Each row is a point on a tangle of strands that fork and nearly touch. The rows are in no order.
Two points are linked if the straight distance between their rows is under 38.4. Some points are linked to none.
Zato: [ -1  13   7  12   5  -1  -3 -13  -5   0   3 -11 -15  -9   7  -7 -21   1
   4   0   0  -1  24   0 -14  17   6   4   8   8  -8]
geba: [  1   4 -22  19  -5   9 -12   4 -14  15   3  23  12  28   8  -1  -9   1
 -21  12  -1  -5  -9  -3   3   2   7  -2 -10 -11   6]
Bodif: [  4 -16  -2  -5  10 -12  10   2   2  -3  -2   7  -8  -1  -3  -3  -7 -15
  -1  21 -12  -9   6 -14  17  11   8  18 -15 -10   8]
peva: [ -5 -12  -9  -1   0   3  -5  13 -16  13   1   9   5  17  -9   9   0  -5
 -22   4  16 -10 -16   0   0   9 -13  -2   0  -2   7]
datu: [  3  -5 -12  -1  13  -4   0  -6   8   6   5  17  -5   0  -7  -9 -13 -19
  -1  12   1 -21   7 -14   9   6   5   1 -15  -1  -9]
lunuv: [-10  -1   1  11  -2   2  11  -8  -6  -7  13  -7   1 -13  12  15   2  11
  26  -6  -5  14   2  16  -5  -6  -3  -3  -5 -13  12]
Bosig: [  4  -3   1  -3  -1  -8 -10   9  -4  10   2  -9 -11   2  -9 -14  14  -2
  -4 -17   4  -5   4   4 -10 -16 -13   8   8   9 -16]
Tole: [ -9  -4   2  15  -4  16  -4   0 -15   3  12  -1  13  12  10   7  -3  19
  -5  -2   5  17  -8  21  -6  14  10  -8   3  -4  10]
meto: [  4 -18   0 -10   2  -8  -1  10   6   9   0  -5  -4  -2  -7  -7  20  -7
  12  -5 -21  11  -5  13  13 -38 -10  17  -1  -4   1]
fik: [-13   3  -4  -5   2  10   4 -13   9   5   2  12  -1 -12 -15   7 -15  -8
  -7   3  -2 -14  -8  -3   6   3 -13 -13  -7  -2   9]
per: [-13   2  -2   5  -6  11  -2  -3 -13   4  -5   8  -9   0 -20  -3   0  -2
 -12  -2 -14  -1  -3   9   5 -14 -15  11   4  -6  10]
pulob: [  1  -4   9   1  -5 -12   5 -11  -2  -3   2  -3 -16  -9  -9 -23   1  -4
   4  -2 -24  -5  18  -3  11 -10  -1  14   4   8  -5]
vovet: [  0 -16  17  -7   0 -13  21  -5   3 -11  13  -9  -6 -26   4  -3   8   2
  16  -5 -15  12  11  -1   9  -7  -1   3   1  -3   6]
bor: [ -3  20  -1  12 -11  12 -11  -6 -20  -2  -4   0  -1   9   5   3 -15   5
 -24   6  12  -3   3  -2 -14  13   0   0   4   3   0]
Zete: [  4  -1   3   8  -2   1  -6   8 -12  11   8  -9  -9   4  -4  -6  11   0
  -2 -19   3   5   5  15 -14  -7 -13   4  13  -1  -5]
Kasif: [ -5  -4 -21   6  -2   5  -8  11 -13  18   3  24   8  21  -2   8  -4  -6
 -22   8   0  -8 -14  -3   6   0  -8  -2  -6 -10   9]
gib: [ -4  19   2   5 -12  22  -6 -15  -4  -4  -2   0  10   0  -7  -1  -3   7
 -10  -7  -2   9   1  15  -7 -12  -2 -15  12  -1  12]
votik: [  6   4  -1   9   3   2  -5   8   2   5   4  -9  13  21  15  -1  11  10
  11  -7  11  10  -5  11  -7   3  11 -12   0   0  -4]
Tinak: [  3  10  12  -5 -11   7  -6  -8  -6  -7  -3  -9  -1 -13 -13  -9   2   4
  -4 -17   0   5   2   7 -12 -14 -13   4  18  15  -3]
lub: [-10  10  -7  16   7  11  -5 -12  -5   7   0  11  -8   4   2  -1 -22  -2
  -5  13   4 -13   4   1  -8  19   4  -2 -10  -1  -4]
nitir: [  4  10 -14   9 -13  -3   0   6  -4 -10  -4   7   5  10   4  13   5   4
  -4   4  -9   4  -7  -8   7  -6  -9  -2  -4 -16  16]
nubi: [  0  -3   7   1  -5  -1   5  10  -7  -8   4 -13   8  -2   8  13  14  11
   7 -12  13  13  -9   9 -12   9  -6  -7   7  -3   7]
vesa: [ 11  -3   0 -14  -4  -9   3  17   7 -11  -3  -6  10   2   3   7  20   0
   1  -4   4  12 -14  -2   2 -12  -6  -1   4  -3   0]
pim: [ 10  10  -9  -1 -11   4 -17   5  -8   9  -5   7  -2  16  -7  -8   7  -2
 -22  -5   5 -11   3  -7  -2 -15  -6   4   8   6 -14]
miza: [  6 -29  17  -9  -4 -24   9   4  -2   1   8 -10 -11 -11  -9 -20  13  -6
   7   0 -18   1   6  -5  12 -10  -5  21   3  15 -12]
fis: [  6  15   3 -18  -2   2   1 -17  24 -14  -3   8  11 -14  -5  -7  -2   0
  -3  -3 -17   4  -3 -10  20 -17   5  -8   2   8   5]
mobo: [  0  -1  14  -9  11   0   2  -9  11   7   7 -10  -8 -20  -2 -15  -5   0
   0 -10   3   0  15  -5  -8   6   4  -6   7  20 -20]
tav: [ -1 -13   6 -16  11  -5  -1   8   3   4  -1   0 -11  -8 -16  -8   3  -7
  -6   3   7 -11  -1  -8   1   4  -3  14   3   7 -10]
tuvel: [ -7  -6   0 -12  -6   0  12  -2   1  -8   4   6   0 -18 -10  13   6   1
   8  -5 -19   8 -10   3  18 -31 -21   7   2 -10  18]
Mikip: [  2  -2   4   2  13  -3   2   7   4   4   0 -11   5   1  17   6  -6  11
  13  -3  21   2   0  -3 -16  26  17  -7  -2  15 -17]
Tem: [  6  10 -10  -1  -6   5 -13   4 -17   6  -9  16  -7   9  -9  -9 -10  -8
 -24   4   3 -18   4  -9  -2  -7  -9  13   1   4 -13]
saged: [  4  -4  -1  -4  10 -14   4   3  27   8   9  -5   5  -5   7 -13   5  -5
  14  -9   4  -3   2  -7   0  -6   5 -21  -3  11 -17]
Boves: [ 11  -2  -6  -8   7   5  -8  18 -16   3 -14   7   3  20  -6  -1   8  -7
 -20  13  -1   2 -10  -4   8  -4   4  27   2 -11   0]
Tuv: [  1 -12 -13 -11   5 -10  -3  10  -1   9   0   7  -2   6 -15   3   5 -14
  -8  -4  12 -19 -14 -12   2  -1 -18  -3  -5   4  -1]
Zod: [  3 -14  -6  -5   8 -13   8  17   0  -7  -3   1   3   9   6  13  -1  -4
   7  13  16  -9 -11  -8   2  23   3   2 -14  -3   3]
puz: [  3  15  -5   3 -10   9 -13   0 -24   3  -8  13  -3   7  -4   1 -19  -7
 -30   6  20 -16   3  -9 -10   5  -3   7  -2   4  -9]
rira: [  6   5  11   0 -11 -13  14  -4   1 -25   5 -12  -1 -17  11   5   5  11
  14  -7  -4  11  10  -2  -7   4  -2  -2   5   1   7]
zup: [ -4   3  -1   1   7   7  -5   1   6  14   4  -1  14  11   7   3  -6   6
   6  -9  26 -10 -10  -2  -9  11  12 -23  -9  15 -17]
noso: [ -3   5  -4  -5   4  14  -5  -3   6   4   0   5  12   6  -4   8  -3   1
  -8   3  11   1 -13   1   2   6   4 -12  -2  -4   4]
vem: [-11  -2   3   3  -9   5  13  -8  -6  -9   7  -1   1 -18   1  18   5   8
  14 -10  -5   9  -4  15   0 -12 -16  -5   2 -14  20]
Tova: [  2   5 -19  19  -1  -1 -12   6 -13  10  -1  20  12  34  17   2  -9   4
  -7  14   8  -6 -10  -1   2  11  16  -4 -16  -6  -2]
Rir: [ 11   2  10  -2  11   2  -6   0   2  -4 -12 -11  -4   0   9  -9  -5   0
   5  11   5   6  15  -4  -9  14  20  16  10  -2 -12]
Gabo: [ -5   2 -10  16 -20 -11   3   3 -13  -2   2   0  -3   4   4  15   2   7
   1  -8   3  -7  -4   3  -9   3 -22 -16   0  -3  14]
Pum: [  6 -20  13   0   6 -14  10  -2   3  -7   2 -12 -10 -13   7  -5   4  -2
  20   7 -19  12  17   3   7  -4  10  15  -2  -8   5]
Vefal: [ -1  11  -2  16 -11   2  -9  -1 -16   4  -1  -4 -11   5  -7  -5  -2   2
 -10 -10  -1  -4  11   6 -15  -3 -12   4   9   3  -1]
dov: [  2  13  11  -7 -15   2  -3 -11  -6  -9  -5  -5 -10  -6 -13 -18  -1   5
  -7  -8 -11  -6  10  -1  -6 -14  -9  11  15  22 -15]
Sereg: [ -1  -4   0  17  -1  -5   6  -5  -6  -1  10 -10  -6  -5  11   6   8   5
  25  -6 -10  12  14  18 -12  -8  -2   3  -1 -13   9]
nutad: [  0   1  -3   9   8  -1  -2  -1   6  -4  -4  -4   1  11  17   2  -2   7
  19   9   6   3   1   1  -1  18  21  -4 -12  -2  -1]
kir: [  4  -5  -2   5  -4  -8  -9   6  -6  11  -2  -6 -16   6 -10 -18  15  -3
   3  -9 -15  -1   7   5  -3 -26  -9  19   6   1  -8]
Nez: [ -9 -17   1   7   3  -1   2  17 -21  15   9  -4  -1  12   2   9   3   4
  -5  -6  16   5 -11  11 -10  20  -5   5   2  -2   3]
mur: [  3  18  -2   1   1   8 -11 -12  17  -3   1  -4   4   0   5  -4  -4   0
   1  -3   6  -2   9  -2  -7  -5  11 -15   2   6 -14]
Faso: [  1   1  13  -8  -1  -5  18  -7  15 -20   1 -11   4 -22   8   4   2   8
  10  -6  -2   8   5  -7  -2   7   5 -11   4   7   3]
Naz: [ -4 -15   3  10  12   0  -5  21 -20  21  12  -6   3  20   8   0   4   6
  -1  -6  19   6  -7  18 -10  20   8   4   7   1  -8]
zagi: [  3 -19  10  -2  11  -4   5   6   4   6  -2 -14  -6  -4   3  -1   7  -4
  19   5 -12  16   5  13   1 -12   9  16  -1 -13   6]
fuzab: [  2  -5   2   7   4 -14  12  -8   7  -9   4  -3 -11  -8   9  -5  -7  -3
   8   9 -12  -4  22 -11   7  13  11   1 -10  -2   3]
velir: [  9  -5  -4  -4   6   7 -11  18 -15   5  -9   2   8  21   4   0   7  -4
 -19  13  14   4  -8  -2   1   8  13  17   1 -11  -8]
zan: [ 12 -11   3 -14  12 -15  10   1  14 -10  -3   4   3  -3   5  -3   2 -10
   3  18  -3  -3   3 -19  16   9  17   7 -10  -2   0]
nepaz: [ -2   0  -3  -3  -7   3  -6   9 -14  -1  -5   3  -2   6  -8   6   4  -4
 -20  -1  13  -8  -8  -3  -6   8 -13   3   5   0   3]
Tekup: [  2  -5   7  -4  14   8  -8  11  -6   7  -3  -5   4  11   3  -2   0  -3
  -8   7  19   3  -6   1  -9  20  11  11   6  -4 -10]
Lugit: [ -3   6  10 -21  -9   4  14 -11   4 -14  -4   4   0 -18 -13   0  -7  -1
  -5   1 -13  -5  -5  -9  15  -3 -10   5   8  11   9]
nivof: [ -9   1   4   1  -1   2  11 -13  18  -7   8  -1  -1 -19   2   2  -8   2
  12  -2  -7   4   5   0   4   3   5 -12  -3   2   8]
Fif: [  4   7  -9   5 -13   5  -6  11  -8   6   7   5  32  31  10   1   0  11
 -11  -3  17   0 -12   5   3   3  14 -26   4   1  -1]
tef: [ 11  17  -9   0  -2   3  -6  -6  -2 -11 -11  16  -2   3   1  -5 -17 -11
 -14  21   1 -13   8 -17   5   4  10  12  -5  -5  -5]
lat: [ -7   0  -1   0  -2   2  -4   0   2   9   3  -3  11   2   5  10  -3  10
   4 -13  23 -10  -8  -3 -12  17  -4 -31  -5  18  -8]
kala: [  4  16  13  -2  -6   6   0  -1  -4 -17  -8 -14   0  -5   4   0   1   8
  -7  -1   8  10   6  -3 -12   8   4   6  15   8   0]
Tak: [-11  -6  13 -19  -5   2  16  -9   6 -12   1   1   0 -25 -13   1   1   0
   4  -4 -16   6 -10   1  19 -14 -14   5   4   3  12]
Kufak: [  0  -5  -2 -12  15   3  -1 -13  12   7   3  13  -6 -10 -14 -12 -12 -17
  -4   9  -8 -14   8 -12  15  -1   6   3  -8   2  -6]
fadaz: [-19   4   2  13  -1  10   7 -13  -8  -1   8  -1  -5  -9   1  14 -12  10
  10  -4   2   6  -1  17  -4  17 -10  -8  -3  -3  13]
nolom: [  1  -8   2  -8   3   6  -8   8  -6   9 -13   3  -3   5 -17  -3   8  -5
  -5   7 -21   5  -7   7  12 -22  -1  30   4  -3   0]
vure: [ -3  -6  -3  13   7   5  -7  10 -15  15   3   3   7  28  12  -2  -5   7
  -1   2  19  -2  -7   9  -7  17  13  -2  -7   3  -8]
kirav: [ -6   3 -14   5   6   6  -4 -11   6   9   4  18   6   7  -1   6 -18  -5
   3   5  17 -20  -9  -5   2  13   2 -17 -19   8  -3]
muza: [  6   5   0 -19  10   7   1  -6  23  -9  -7   9  14  -9  -5  -3  -2  -5
  -5   8 -13   6  -9  -9  23 -10  11   3   0   0   4]
Guku: [  9 -12  -6  -6   7  -6  -1   1  -3   2 -11  12 -11   3  -6 -11 -12 -17
  -5  23 -13 -14   8 -14  11   3  11  25  -9  -5  -4]
Zimi: [ 17  13 -20  -2  -8  -4 -11   3  -3   0  -9  19   0   8  -8  -1  -3  -7
 -16   4 -17 -13  -5 -19  12 -16  -8  15  -5  -1   4]
tosez: [ 12   1  -2  -6   3  -8  -2   2  -8  -4 -10  10 -11   1  -1 -14 -12 -12
  -9  18  -1 -18  15 -19   3   8   8  23  -6   0 -13]
binef: [  3  23  -3   0 -11   8  -7 -12  13 -12  -3   1   5  -2   4   2 -10   4
  -6   1   1  -3   2  -8  -2  -3   5 -19   1   4  -1]
Denum: [ 11   5 -15  -2  -8  -2  -7  13 -11  -2 -16  11   2  17  -6   2   7  -2
 -16   6 -17  -1  -9 -14  12 -14  -5  24   1  -9   4]
Rigug: [  1  -1  -9  11  -7  -5   1  12  -5   7   5   5  21  29  12  10   1  14
   7  -9  20  -4 -19   6   3   8   7 -29  -7   8   4]
soza: [  0  -4   0   9   8  -4  -4  -5   6   6  -4   0 -14  -3  -8 -17  -1  -9
   6   5 -19  -5  19   1   5  -8   5   9   2  -5  -4]
nef: [  6  12   4  -1 -15  -3   6 -12   9 -17   2  -6  11 -15   2   4   7   6
   7 -16  -4   8   0   4  -8 -19 -12 -21   9   3   9]
vip: [ -2  20   8   8  -6  14 -10  -9 -12  -6  -2 -10   3   2   4   5  -9   9
 -13  -5   9   5   8   6 -16   9   3  -4   9   5  -1]
moz: [  1  -7  -5   9   2 -20   9   3   1  -5   7   0 -13   2   6   1  -5  -3
   9  10  -2 -13  10  -8   2  17   1   4 -13  -4   4]
zav: [ -2  -6   2  -7  -3  -4   9  15   3  -3  -1  -7  13   3  11  17  14   8
  14  -8  19   6 -17   3  -4   8  -3 -16  -1   0   3]
fevod: [  7  10  -1  -4  -8  -8   4 -14  14 -15   1   7  -1  -7  -2 -13  -3  -6
  -1   2 -26  -2   6 -14  20 -17   2  -3  -2   4   4]
bibed: [  3  -7   1  11   3 -15   4  14  -9  -5   0 -13  -8   4  11   7   8   2
  14   1   0   8   4   6  -8  10  -3  11   2  -9   2]
mepok: [ -5  15   1  -2  -8  29 -16 -11  -3   2   2   0  18   9  -5   3  -5   5
 -23  -3   8   7  -3   9  -3  -4   6 -13  12   4   1]
Kot: [ -3   9 -12  20   0  13 -18  -3 -11  20  -3  12 -11  15  -1 -10  -9  -3
 -15   7  -2  -8  14   5  -9  -3   5   7  -2  -6 -10]
fug: [  7   3 -15  11   3  -4  -1   0  13   0  -7   3   0  14   9  -1   0  -3
  13  15 -20   6   7   2  10 -10  13   4 -12 -17   7]
ruta: [ -7 -12   0   4  -1  -7  11  13  -4  -6   1  -3  10   7  18  22   6  16
  20  -2  18   6 -18   6   3  19   4 -12 -11  -1   8]
bakul: [  2 -12  -3 -18  14  -2  -6  14   2   9  -2   1   1   5 -11   1   8 -11
  -9   4  16  -8 -12  -8   1   3  -2  11   0   1  -9]
Buvi: [ 19 -10  -7 -16  11 -17  -1  12  16  -4  -5   2   3   6   2  -7   6 -13
   4  11   1  -5  -3 -18  13  -4  13   8  -6  -1 -10]
mori: [  2   5   6  -3  -7  -2  -5  -7  -9   0  -5  -1 -15  -4 -13 -26  -7  -3
  -4  -3 -16 -11  15  -2   3 -10  -2  19   9  13 -17]
Vuno: [  3 -10  -7  -3   1  -3  -8  11  -3  17  -5  -1  -8   9 -11  -8  15  -7
  -4  -1 -13   2  -2   6   7 -27  -9  19   0  -5  -1]
tilo: [ -8  -3   2   0  -9   3  -2  -5   3   9   3  -4  12  -5  -2  16   4   5
   1 -12  16  -5 -12   4  -6   8 -13 -30   2   9   6]
sosi: [ -9  -3  -7  10 -17   2  -4  -1 -13   6   6   2   7   4   2  19  -2   8
  -2  -5  12  -5  -9   7  -4  10 -19 -22   2   4  12]
peve: [  9  11  11 -17 -13   4   1   0   2 -23 -11  -7  11 -11  -2   3  13  10
  -6  -9   3  12 -12  -5  -3 -11  -8   1  17  12   2]
rura: [  5   9   9  -3 -12   5   0   2  -7 -16  -6 -12  10  -6   3   9   8  10
  -2 -11   9  13  -2   5 -15   3  -6  -5  16   5   5]
losef: [ -2   9  -9  22  -7  -7  -1  -4  -4  -4   1  -2  -8  10  13   2  -8   7
   6   1   4  -3   6   1 -12  13   0  -8  -6  -1   3]
pip: [  6   9 -13   6   2   1  -9   0  -2   0  -9   8  -2  16   3  -2  -5  -5
  -8  12   0  -6   6  -6   2   2   9   9  -6 -10  -1]
kuf: [ 14   1   6 -15 -16 -15   6  10   4 -26  -8  -6   8  -7   1  -2  20   7
  -2  -8  -2   9 -12  -9   0 -19 -10   5  11   9  -1]
Lon: [ -2   4   0   3 -20   6   3 -11  -7 -10   4  -3  10 -12   2  13  11   8
   8 -16  -2  11  -7  12  -5 -18 -18 -16   9  -6  17]
peb: [  1   4   8 -10   8  17  -5   1   3  -4 -15   1   6   5  -5   3  10  -1
  -6  10  -1  15  -8   7   7  -1  11  14   6  -9   6]
gibad: [  1 -10 -11  -6  -4 -14  12   9   7  -6  -1   9   3   0   3  20  -2  -1
   4   4  13 -14 -15 -14   5  18  -7 -12 -13  -2  10]
kobi: [ -1 -17   9 -20   2 -13  11   3   8  -3   4  -2  -4 -18 -13 -10   8  -5
  -6  -8   1  -9  -3 -14   5  -1  -8   2   4  17  -9]
Gad: [  6   5   2  -7  -1   0   4   4  13 -13  -3  -3  12   1   7   7  12   3
   8  -3  -1  12 -10   0   4  -8   3  -9   1  -6   6]
rusug: [-11   4  13  -9  -3  11   6  -9  -2  -2   1  -8   0 -22 -16   4   2   3
  -3 -12   0   5  -2  11  -6  -4 -17  -4  14   7   6]
Vil: [-22   3   2   8   2  17   1 -14  -2   8   5   7  -3  -8 -10  11 -13   1
   1  -1  -2  -2  -7  13  -1   5 -15 -16  -3  -4  12]
rivo: [ -3  22 -10  12 -18   0   3 -11  -1 -11  -7   9  -4   1  -6  -1  -8   1
 -10   1 -18  -9   4  -6   4 -10 -15  -7  -1  -3  15]
zutam: [  8  13  -7  -2 -11   4  -2   7   6 -14  -7   5  15   9   5  11  11   4
  -3   0 -11  13 -11  -1  12 -15   0  -3   3 -14  18]
Suko: [-10 -16   3  18   9  11  -2   7 -14  18  10  -3   5  13  10   4   3   7
  10   4  -2  20  -5  27   0   5  13   8  -2 -17   9]
dovod: [ 18   2  -8 -17  11  -5  -5   9  15   4  -6  10   7   9  -1  -5   1 -13
  -4   5  12 -13  -5 -19   7  -9  10  -2  -7   2 -19]
duse: [  3  -1  -3  16   2 -12   4  -3   8   1  10 -11  -8  -1   9  -5   4   2
  20  -8  -5   3  17   6  -8   0   3  -6  -4  -3  -2]
Dateb: [ 10  10   2  10  -4 -10  -4  -3  -2  -4   3 -10 -15  -2   7 -16  -6   2
   3  -1  -3  -1  26  -6 -14   4   4   6   9   7 -15]
fufi: [-15  -3  -1  14   0   3  12  -1  -4  -4   3   3  -9  -3   5  16  -3   5
  10  12 -11   6  -1   6   3   4  -4   3 -11 -19  19]
Zove: [-17  -9   1  13  -4  -1  10   1 -20   7  11  -5 -10 -11   4  17  -5  10
   9  -7   3   3  -4  12 -11  13 -21  -3   1  -8  15]
Gatuk: [  2 -10  -2   3   4 -18   4  17  -3   1   0  -6 -13   5   6   0   4  -5
   4   5  -1  -5   7  -4  -1   9   0  13  -6  -7   1]
Mar: [  5   2  14 -10   7   5  -7 -17  15   5   1  -2  -4 -20  -6 -23  -5   0
  -6  -7  -1  -2  16  -7  -1 -14   9  -2   9  21 -25]
puvev: [  0  -2  -6   5  -2  -7   1   7  -7  -1  -8   3 -10   7  -1   0   3  -3
  -7  12  -8  -2   2  -4   2   2  -5  16  -4 -10   6]
tutes: [-11  -1  -1  10  -2  -3   9  -6   0  -1   5   0 -13  -7  -4   3  -5   1
   8   1 -15   0   7   6   2  -4 -12   0  -7 -13  15]
pav: [  0  21   2  -2 -12   1   4 -16  10 -22  -1  -3   2 -13  -4  -2  -7   6
   0  -6  -9   2  10  -4  -4  -9  -5 -17   7   8   6]
Lumo: [  2  12   2 -10  -9  -2   0   2 -12 -13 -12   0  -6  -4 -10  -1  -3  -2
 -19   3   7 -12  -4 -12  -2   5 -10   9   7   8  -1]
Pib: [  1  12  -7   1  -8  22 -16   0  -5   9   6   6  26  22   4   0  -7   6
 -21  -1  15   3  -7   8   0  -5  17 -19   8   2  -6]
timi: [  1 -10   2 -10  -5  -6   7  -3   9  -8   3  -1   1 -15  -6  -2  13  -2
  13  -6 -24  11  -4   7  18 -37 -13   9  -1  -4   9]
rit: [  3   2   1  -7  13   3   0   0  17   4   0  -3   9  -3  10   0  -6   1
   8  -1  20  -8   2  -9  -9  16  18 -16  -7  13 -19]
keru: [  4  -6 -12 -12  -2 -11   6  10   0  -1  -1  12   5   0  -8  18   1  -8
  -6   3   6 -15 -17 -15  11   5 -21  -6  -7  -3  14]
zote: [-11   3  -6  -1  -1  -2  13 -16  17  -3   8   7   0 -13  -5  11  -8  -2
   8  -2  -6  -7   0  -2  10   5  -6 -20 -10  -2  12]
peg: [  8 -13  10 -11  17  -5   1   5  13   1  -5 -11  -2  -8   3 -10   4  -4
   9   8   4   8   6  -4  -1   9  17  11   4   1 -10]
netu: [ -2  -1  11  -3  13   5   2   6  -3   1  -4 -11   2  -3   5   7  -3   5
  -1   3  18   3  -5   0 -14  24  10   6   5   6  -6]
fuga: [ -3  13  11 -11 -11   6   8  -7 -10 -16 -12  -2  -9 -10 -12  -6 -10   1
 -11   5 -11  -6   3  -6   7   2  -8  16   8   9   5]
pipov: [ 10   9   6  -3   7   9 -11  -8  14   0  -3  -6   4   1   3 -14   7   0
   5  -3   0  10   7   3  -7 -11  15  -3   9   3 -14]
zus: [ -2  -2 -10  -1   4   9  -6  -1 -11  12   0  17   5   8  -3   5 -17 -10
 -12   7  28 -21 -10  -9  -6  15  -3 -10 -15   8 -10]
marof: [-12  11   3   6   6  10  -1 -15   1   3   2  -2 -11 -10  -5  -3 -22  -2
  -3   2   2  -7  11   1 -10  15   0  -2   0   6  -3]
zator: [  0  10  -8  16 -15  -6  -2  -4  -6  -1   3  -1  -6   5   1   0  -1   3
  -1  -9   0  -8   8   4 -10   1 -12 -14   1  -2   6]
Suz: [  1 -10  16  -3  10  -8  10 -10  10  -1   8 -11  -7 -21   1 -11  -4  -1
   7  -4  -4   6  19  -9  -1  14  10  -3   4  13 -10]
kun: [  6  -1   8  -3 -10 -13  11 -11   2 -17   1  -1  -8  -7  -2 -13   2  -2
   1   1 -22  -4  13 -13  14  -5   2   6   2   8   2]
mavin: [ -4 -11  14  -9   8   3   8  -3   4  -3   5 -12   5 -20   1   1  17   2
  19 -12  -4  22  -2  17  -3 -17  -2   4   5  -7   4]
kaned: [ -9 -11   7 -14  18   4   8  -4  25  11   4  -2   7 -19  -4  -4  -3  -7
   4  -1   3  -4  -2  -3   4   9  12 -16  -9   8  -8]
Nek: [-10  18  -9  13 -11  14  -1 -14   0  -3  -3  12  -1   2  -1   8 -11   4
  -6   3 -15   1  -2   6   3  -4  -6 -10  -3 -11  17]
Vis: [ -9 -11   6 -14  12   3   4   1  17   9   2  -7   2 -20  -5  -1   7  -1
   4 -11   9   1  -7   0  -7   4  -3 -12   2   8  -8]
Fur: [  0   8  -6  20  -5 -12  -1  -4   4  -5   7  -9  -5   7  16   3  -5   7
  21 -11   5  -5   9   2 -11  12   3 -18  -8   9  -4]
sus: [  4 -24  17 -22   4 -14  13  10  10 -13  -4 -10  -4 -13   1  -1  14  -3
   8   7  -9  10  -2  -7  14  -5   6  18   2   2  -2]
dubib: [  4  10 -15   1   7   3  -3 -11  13  -3   2  17   4   2   1   1 -17 -11
   1  10   3 -17   3 -14   8   7   9 -11 -17   1  -2]
fivub: [ -3   1   7 -17   9  11   1  -2  13  -6  -6   4   4 -10 -11   6   0  -5
  -2   6 -10  12 -10   3  15  -7   4   8   2  -6  10]
Nit: [ -1   8  -6  15   1   3  -9 -11   1   9  -2   3 -14   2  -3 -15  -9  -5
  -3   3 -10  -9  19   3  -5  -6   2   5  -2  -2  -8]
gemum: [ -2  10 -14  10  -6  12 -18  -1  -7  21   2  10  -5  17  -7  -9   0  -5
 -16  -7  -1  -9   6   6  -6 -13  -4  -4   1  -4 -11]
siv: [ -2 -13  -3   9   8 -15  10  21  -7   3   2  -6   0  16  17  13   5   8
  17   1  18  -2  -8   0  -3  24   6   0 -12  -2   1]
sidam: [ -6   2 -13  12  -4  -2   6   3  -4  -3  -1  10   1  11   9  17  -1   5
  -2  13  -7   2 -10   2   5   4  -3   1 -13 -16  18]
misa: [ -5  -4  18 -13   3  11   6  -2   1  -4   1 -12   7 -27  -8   2  16   6
   7 -18   1  22  -8  14  -9 -12 -11   3  15   6   2]
Miro: [  0  -5   9  -7  -7 -12   6   2  -1 -11   3  -8  -8 -15  -5  -6   9   3
   6 -10  -8   0   2   1  -1 -13 -15   9   6   6   3]
lak: [  4  20 -20   5 -14  -6  -3  -1  -6  -4  -7  15  -1   4  -8   6  -7  -2
 -17   1 -13 -16  -2 -13   5 -10 -17  -1  -3  -2  10]
tozaz: [-12  15  -4  20 -13  21  -6 -15  -8  -2   0   6   8   7   3   8 -10   9
 -10  -1  -5  10   0  17  -5   0  -2 -14   1  -9  17]
Vivu: [ -5 -10   6  13   5  -5   3  10 -14   1  -2  -9  -8   6  15  12   1   8
  10   8   0  13   0  10  -6  17   6  16  -5 -14  10]
Ponul: [ -9  -6   9 -12  19   6   4 -13  18   9   6   2  -4 -19 -13 -12  -7 -12
  -2   3  -4  -6   6  -5   8   3   7  -2  -3   5  -9]
Tobaf: [  9  -5  14 -10  16  -1  -1   0  21   3  -5 -15   5 -10   7 -17   7   1
  14   1   2  17   7   0  -7  -5  19  -1  11   7 -19]
did: [ -1  -8  -9   4  13   3  -4   3  16  16  -2   6   0  12   1  -1   0 -10
  13  15 -12   3  -1   6  12 -11  14   2 -14 -15   5]
lopod: [ 11   2  -3 -12   6  -3 -11  10  13   8   1   0   5   7   2 -11   5  -8
  -6  -6  19  -8  -1 -10  -8  -5   6 -10   3   8 -24]
vaf: [  0 -16  11  -2  14   0   5   7   4   9   7 -14   2  -8   7   5  15   0
  27  -6  -1  25   1  17  -5 -10   4   5   2 -12   1]
Fazul: [-12  -7   3  -3   6   9   3   1   5  13   9  -5   8 -11  -3  10   7   1
   7 -17  12   6 -13  11  -6   1  -9 -18   2   4   1]
fel: [  0   2   2  -4   9  20 -14  -1   0  10 -12   3   3  10 -11  -9   7  -4
  -7   5 -12  15  -2  12   6 -17  10  18   9  -9  -1]
susof: [ -1  -3  15  -2   6  -9  17 -12   4  -9   6  -6 -10 -21   1  -6 -13  -4
   1   4  -6  -5  19 -13   9  21   7  -5  -2  10   1]
kab: [  3   0 -10  14   6   4  -8   7  -6   6  -4   8  12  34  18  -1  -4   9
   2  13  11   2  -6   4   3  14  25  -1 -10  -6  -6]
sar: [  7   5   0   2   1   0 -15   7  -2  16   4  -2  -2  15   3  -7   3  -1
  -6 -13  20  -6   6   0 -15  -1   4  -4   6   8 -24]
laza: [ 11   7  -2   4  -3 -10 -12   8  -4   0  -1  -6 -12  10   6 -10   1   1
  -4  -3  10 -10  17  -9 -14   2   6   4   9   3 -20]
vegag: [ -8 -14   5  13   0   3   7   8 -15   2   4  -6  -1   8  16  16   6   9
  16   8  -5  22  -2  22  -3   1   8  14  -2 -21  14]
kekin: [-10  -9   2  -8  18   9   0  -3  17  11   0   3   3   0  -7   2   0  -9
   7   7  -5   8  -9  11  11  -7   5   5  -5 -12   3]
pez: [  0 -21  13 -11  -2 -18  12  -2   7  -1  12  -4  -7 -19  -8 -19  11  -6
   3 -12 -12  -1   3 -10   9 -12 -10   2   3  19 -13]
vune: [-18 -18   3   9   3   6   5   4 -15  17  13  -3  -5   1  -5  15   3   4
   3  -7   7   5  -8  18  -6   8 -15  -2   0  -7   7]

A fork is a point with three links, a tip a point with one. Leave the first point through the second and follow the links. Name the first fork or tip that comes.
vovet, Pum => pulob
Nek, rivo => tilo
Kasif, peva => Vuno
zup, rit => Rigug
tuvel, Tak => rira
ruta, siv => miza
tav, bakul => rura
losef, Fur => Rir
Fazul, Vis => zus
puvev, pip => lub

A fork is a point with three links. Follow the links from the first point to the second and name the forks in between, in order.
keru, fivub => rura > pulob
Fazul, Tem => tilo > zator > Vuno > fivub > pulob
Lugit, kirav => Vuno > zator > tilo
sosi, misa => zator > Vuno > fivub > pulob
geba, zator => Vuno
lopod, susof => Gatuk
sidam, vip => rura

Name the points in between on the shortest way along the links from the first point to the second, in order.
velir, dubib => Tekup > netu > Mikip > rit > zup > lat > tilo > Fazul > Vis > kaned > Ponul > Kufak > datu
meto, velir => Vuno > kir > Bosig > Zete > Vefal > zator > Gabo > sosi > tilo > lat > zup > rit > Mikip > netu > Tekup
Gatuk, Zato => puvev > pip > tef > tosez > Guku > Bodif > zan > Buvi > dovod > lopod > sar > laza > Dateb
sidam, pez => nitir > zutam > Gad > vesa > kuf > peve > rura > nubi > zav > ruta > siv > Zod > gibad > keru > Tuv > bakul > tav > kobi
keru, vaf => gibad > Zod > siv > ruta > zav > nubi > rura > kala > vip > bor > puz > Tem > pim > gemum > Kot > Nit > soza > pulob > mori > dov > Tinak > rusug > misa > mavin
